Points on a hilly landscape, in no order, each with its height.
A climber steps from a point to the highest of its 3 nearest points, and stops where none of them is higher. Distance is the straight distance between rows; heights are no part of it.
letat (h 227): [133 140 133 114 130 144 157  53 166 169 147 114 168 146  98 158  82 108
 142 110 184 101  92 181]
vemug (h 106): [152 168  89 150 137 139  15 151  58 150 157 173 124 115 141 154 105 161
 174 156  93 112 182 133]
sofo (h 550): [143 106 154 112  70 128 191 153 150 153 147  90 127 132 134 171 131 109
 111 108 170 133  97 124]
Fomi (h 200): [130 152  86 103 140 106 118  95 119 124  62 138 127 129 106  99 134 119
 134 146  22 121 148 104]
Paf (h 150): [124 159  96 141 148 149  80 163  70 134 147 140 168 110 116 160 119 131
 189 182  72 121 196 112]
Rir (h 477): [169 142 143 120  51 137 194 116 145 126 126  90 143 137 118 156 126  87
 102 114 133 127 116 128]
zinog (h 250): [109 161  90 123 159 123 109 116 131 150  98 116 149 113 126 111 117 111
 118 138  77 147 145 116]
Dulup (h 90): [115 128 143 142 178 128 120  31 163 167 167 160 156 127 147 113 118 108
 155 112 171 136 106 175]
Beno (h 421): [159 133 146 112  47 122 218 107 129 101  77  90 128 156 126 149 120  88
  90 113  81 124 134 122]
zav (h 192): [177 148 173 103  98 156 166 165 153 182 157 152 139 166 156 198 108 157
  91 126 190 108  58  99]
fenud (h 470): [123 109 144 151 153 102  95 191 101 102 149 163 130  92 121  98 162 130
 154 156 139 132 134 108]
Tuv (h 400): [171 117 181 119  49 140 175 125 138 117 133 131 132 149 149 159 134 101
  99  92 136 127 101 129]
lub (h 157): [129 160 118 159 153 147  97 177  93 132 141 128 190 107 108 184 152 107
 200 208  88 139 184 100]
bovi (h 296): [157  98 171 127  85 139 154 115 161 119 155 149 113 143 152 124 130 144
  98  75 182 118  86 154]
rabug (h 375): [ 97 122 139 139 138 130 165  99 164 178 181  90 147 150 114 163 104 130
 161 115 212  98 104 155]
Mib (h 314): [150 119 162 120 104 153 133 160 151 150 162 136  95 165 185 161 113 182
  85  98 173 106  96 130]
mub (h 437): [ 93  97 123 139 162 106 104 171 120 104 131 123  92 109 136  89 146 139
 117 126 136 129 135 120]
Zunam (h 289): [139 100 191 140 121  93 145 171 108  94 159 142 127  71 127 144 183  93
 165 153 128 151 129 116]
sor (h 119): [111 170  81 149 161 134   7 178  88 149 145 163 109 120 124 148 107 186
 161 151  93 109 183 131]
Zador (h 693): [137 100 165 104  96 142 164 155 161 156 174 102 116 150 140 172 114 144
 123 108 220  91 107 137]
Zev (h 182): [119 109 116 105 133 102  98 148  79  79  86 162  84 101 118  87 151 168
 146 140  75 125 125 101]
tevi (h 402): [154 103 141 148 130  98 128 118 129  79  99 149 102 109 143  92 141 110
 137 107 122 130 111 143]
Fovif (h 230): [109 113 112 112 135  78 121 131 124  82  79 144  79 111 123  86 141 173
  93 104  50 139 126 114]
Fas (h 397): [127 132 130 103 122 180 153 121 180 155 134  98 106 178 123 145  90 144
  80 126 205 100  89 146]
Dazoz (h 460): [142 113 179 131  85 112 159 115 154 131 151 115 125 105 124 137 166  96
 135 113 164 135 110 148]
sodid (h 462): [113 171  90 131 140 163 150  65 138 165 115  99 152 153 111 117  80 113
  80 101 119 140 132 153]
Gezug (h 234): [ 99 165  53 118 176 123  76 126 113 142  97 133 109 123 125  88 105 160
 119 146  54 147 161 118]
Fena (h 228): [108 125 107 124 162 107 106 129 110 127  98 130 116 129 143 103 141 135
 147 135 105 141 159 113]
Suk (h 465): [135 111 125 133 141 128 118  75 141 106  85 140 134 141 118  68 131  98
 128  98 126 126 113 170]
Seno (h 448): [167 107 156 127  87 131 167 139 146 121 126 117 109 151 162 154 131 134
  97  84 149 130 106 133]
mezi (h 318): [133 170 101  82 115 199 161  83 160 165 115  98 140 187  90 162  67 143
  84 135 180  87  85 152]
Sume (h 181): [101 170 103 130 140 114 137 113 110 147  94 113 152 116  84 144 141  75
 128 167  58 137 164  84]
nen (h 516): [165 121 153 103  65 136 179 107 157 154 160 104 151 154 122 176 119 117
 130 113 174  84  94 147]
bokuv (h 313): [116 107 133 150  85  67 203 179 127  95 114 102 104 109 127 152 116 148
  91 126  54 164 143  89]
doka (h 431): [134 136 122 108 100 143 187 125 143 126 104  79 120 152 111 134 123  95
 106 116 112 133 136 133]
mita (h 196): [144 112 143 111 130 116  92 154  52  71 113 193 104 103 139 105 159 168
 164 118 121 109 119 111]
kiv (h 237): [106  93 150 175 123 110 153 197 132 130 176  86 158 101 128 131 159 104
 141 159 152 155 150 111]
bazer (h 218): [100 131  85 102 151 107 104 145 111 108  85 135 105 113 107  97 138 158
 133 148  53 123 151  97]
sodal (h 491): [127 121 117 102 129 189 142 107 171 121  98 124 109 193 124 119  87 147
  45 105 187  89 109 149]
kamit (h 206): [ 71 124  86 129 163 102 126 162 115  96 102 127 118 106  94  98 129 130
 137 166  64 151 157  98]
nus (h 390): [126  88 142 149 159  90  92 148 104  85 136 152  88  99 137  91 161 143
 150 113 155 142 102 109]
zunub (h 74): [127 146  97 131 130 154  40 174  32 124 136 154  98 124 102 144 120 159
 202 150  99 126 167 123]
por (h 215): [102 134 129 134 141 155 127  37 166 190 143 115 150 149 122 130 104 122
 130 112 188 123 115 186]
Bemi (h 547): [118 139 114 123 166 134 125  66 147 157 107 121 129 143 138  81 118 117
 117 108 127 143 126 155]
Dib (h 270): [119 170 102 113 131 122 137  79 139 175 107 113 175 125 117 121 123  82
 128 131 101 145 151 118]
zumol (h 602): [112  95 106 148 128 108  89 234  56  97 130 171  90  92  88 117 153 201
 149 180  94 131 140  90]
Gef (h 411): [107  97 145 140 178 120  93  98 151 128 178 144 117  85 149  97 148 125
 156 101 195 134 100 148]
Vegem (h 137): [101 158  86 160 173 143  39 177  74 134 148 137 144 121 120 148 126 160
 157 165  85 133 194 123]
magaf (h 366): [ 89 111 137 135 166 121 103 121 149 145 140  96 128 111 132 109 121 133
 137 125 189 149 124 118]
deku (h 333): [128 106 128 121 124 128 160  55 153 139 131 131 154 138 120 110 120  86
 146  95 161 122 112 176]
sot (h 291): [148 121 137 119  72  83 204 143 123  89 100  87 122 125 127 126 132 143
  88 123  21 144 153  81]
liduv (h 697): [145 107 152 119 109 127  85 186  57  87 134 157 124  94 110 146 156 122
 175 182  78 119 160 126]
banu (h 326): [149 113 175 151  90  79 162 170 127  98 132 128 139  98 145 142 165  96
 134 150  99 141 136 114]
serip (h 505): [115 108 140 139 139 104 112 128 140 103 115 126 105 109 144  82 149 131
 136 107 147 131 119 130]
Selo (h 741): [124  85 152 123 148 117 104 114 154 118 151 115 106 121 157 104 146 136
 124  67 190 147 104 140]
feri (h 515): [146 100 172 130 110 116 155 122 178 168 182  98 145 141 119 180 132 113
 176 108 210 108  89 151]
Dutud (h 352): [142 106 144 142 146 111 102 165  80  93 152 175 103  91 131 100 151 140
 166 138 141 137 106 116]
Kugo (h 195): [ 91 133  82 119 125 106 147 126 129 111  82  96 124 128 105 112 128 110
 121 150  46 159 162  80]
Kon (h 30): [149 176 114 127 178 132  51  96  81 134 175 201 139  96 166 137 114 136
 186 130 151 125 145 157]
kep (h 468): [150 140 146 107  68 139 215 157 139 108 139 110 110 168 151 175 110 145
  55 111  81 138 125 106]
guref (h 615): [161  85 179 160 127  98 100 112 133  95 169 191 103 105 163 123 148 148
 122  89 193 136  69 152]
pur (h 138): [108 144 124 151 182 132 102 135 117 146 163 134 185 102 131 156 154  96
 167 178 130 146 177 125]
sivak (h 118): [144  89 188 145  95 160 114 109 155 109 143 154  93 160 199 121 113 156
  74  66 176 117  91 122]
kem (h 269): [103 150 128 105 127 157 174 100 141 192 160  92 141 172  89 187  75 133
 132 125 209  97 108 150]
seme (h 726): [121  91 125 131 145 159 115  68 172 113 107 159 132 157 131  87 103 113
 107  84 167 117  96 180]
buv (h 365): [123 167 122 114  85 160 169  69 128 176 116  82 165 166 102 165  87 111
 106 120 152 119 102 138]
vez (h 630): [112 112  94 113 141 127 130  94 140 111  73 116  95 142 130  73 119 130
 101 102 112 144 132 136]
mer (h 223): [142 102 115 131 112  95 164 151 126  87  85 113  89 103 139  88 147 144
  96 128  65 123 126 110]
nefab (h 415): [116 158  96 105 100 170 181 108 148 136 116  54 133 164 108 137  99  98
  74 133 134 131 138 141]
beb (h 169): [140 178 109 127 140 136 125 152  94 142 119 135 169 101 117 147 150  88
 172 191  40 137 183  91]
rofab (h 204): [164 190  90 115 175 128  79 120  91 137 110 152 147 115 142 133 135 123
 156 125  62 119 184 116]
Gidan (h 221): [129 121 130 131 135 109 149 125 109 110 104 128 132 100 128 101 162  85
 155 159  87 134 159 114]
lekan (h 346): [144  89 161 128 122 108 131  75 153 105 156 134 129 118 129 119 174  86
 168 120 185 131  89 152]
gumu (h 359): [186 178 136  83  55 166 183 140 145 138 110 169 146 188 117 176  93 161
  57 160 128  87  55 132]
gufus (h 308): [104 167 132 143 129 131 150  88 139 187 128  93 169 130 100 130 108 104
 131 131 154 142 120 136]
giz (h 435): [135  99 179 153 127 104  97 140 147 119 173 139  96 104 174 131 146 163
 100  78 188 137  99 126]
ped (h 161): [108 167 102 160 153 134 114 163 107 138 133 129 185 121 108 158 150 107
 143 185  62 154 188 101]
mabav (h 275): [103 141 122 133 134 140 151 116 156 153 141 101 142 120 107 113 131 108
 126 135 126 162 140 121]
vode (h 107): [ 81 124 106 152 194 120  69 178 109 139 167 121 161  94 134 121 145 135
 155 191 147 151 150 126]
zos (h 453): [ 99 109  98 136 173 131  98  93 144 132 112 103 118 119 140  95 112 102
 118 110 168 133 127 138]
zalim (h 187): [150 172  97 126 171 139  51 128 116 165 123 171 159 108 154 138 132 122
 159 133 106 130 177 120]
nutiv (h 459): [150 136 134  90  97 169 152 132 168 139 130 133 101 194 121 160  87 161
  55 129 165  92  73 147]
pana (h 414): [139  92 138 152 129  69 120 168 135 104 113 113 105 121 165  95 152 170
 104  84 125 152 127 114]
Gav (h 595): [114  90 103 155 148 122 104 201  73  85 131 144 130 101 101 137 151 142
 199 197 100 118 163  99]
sog (h 657): [153 126 143 118  93 180 138 129 161 108 113 136  90 186 160 122  83 159
  49  84 135 106 108 135]
Guke (h 254): [ 78 155  73 139 143 116 154 119 133 156 109  57 151 128 108 137 109  98
  92 138 108 155 165 102]
Lize (h 307): [135 109 143 132 151 124  94  71 140 122 140 167 128 114 135  85 139 106
 160 118 148 139 111 165]
fede (h 262): [184 118 166 101  54 172 179 117 166 132 113 158 140 190 121 153  95 127
  81 103 142  92  98 157]
Gesa (h 395): [140 100 137 124 113 181 142  78 150  86 109 155 106 175 107  99 104 118
  97  94 151 105 111 173]
zonu (h 117): [118 156 118 140 186 127  60 116  80 109 135 190 115 109 134 111 119 137
 181 154 128 130 145 125]
vepo (h 283): [123 107 117 124 117 112 123 112 128  91  68 166 114 128 131  76 159 136
 118 131  69 120 122 145]
mugup (h 293): [118  92 165 156 127 111 111 174 139 125 164  97 128  89 124 112 162 124
 112 124 175 141 104 103]
pofe (h 332): [105 115 128 144  88  91 185 188 146  98 137  86 135 123 133 135 141 118
  89 127  91 138 134  99]
Mobol (h 354): [111 131 137 124 136 145 144  98 152 183 131  61 144 133 104 140 105 126
 121 113 204 132 115 142]
dum (h 362): [146  99 152 147 108 102 151 161 144 107 130 108 111 110 138 133 150 120
  98 109 115 140 128 104]
sel (h 420): [127 117 153 125 102 136 164 116 150 172 139  91 159 138 119 150 123 113
 147 117 203 116  91 148]
zufor (h 143): [136 156  89  97 132 146  62 123  71 113  89 157  92 133 132 112 127 189
 191 138  51 106 151 128]
kodus (h 529): [154 146 131  95  82 159 170 156 147 126 124 128 110 171 151 152 100 151
  43 118 158 114 107 113]
Togir (h 245): [126 132 148 141 131 115 155 135 129 142 137 105 159  94 114 127 172  75
 184 162 126 140 133 133]
Zazar (h 1): [118 151 139 142 179 127 133  75 132 159 183 166 170 100 133 142 140 100
 168 143 156 147 122 163]
tolun (h 219): [113 176  74 127 167 125  92 141  95 134 102 162 142 122 137 138 122 147
 147 138  45 121 194 106]
zabo (h 191): [118 124 106 118 179 114  70 158 104  96  89 142  89 124 124  86 137 174
 177 148  90 129 143 100]

For each start below, name the point where the climber stops.
buv | vez
Kon | Zador
Sume | Zador
bokuv | serip

Call two points neighbours if one is among the 3 nearest of the other. Go from one point of each pair to the other, from neighbour to neighbour, staying as high as possible. Name the lowest point that can't be avoided.
vez and sofo | nefab
Selo and liduv | mub
seme and Selo | zos
sog and sofo | Seno
vez and seme | Suk
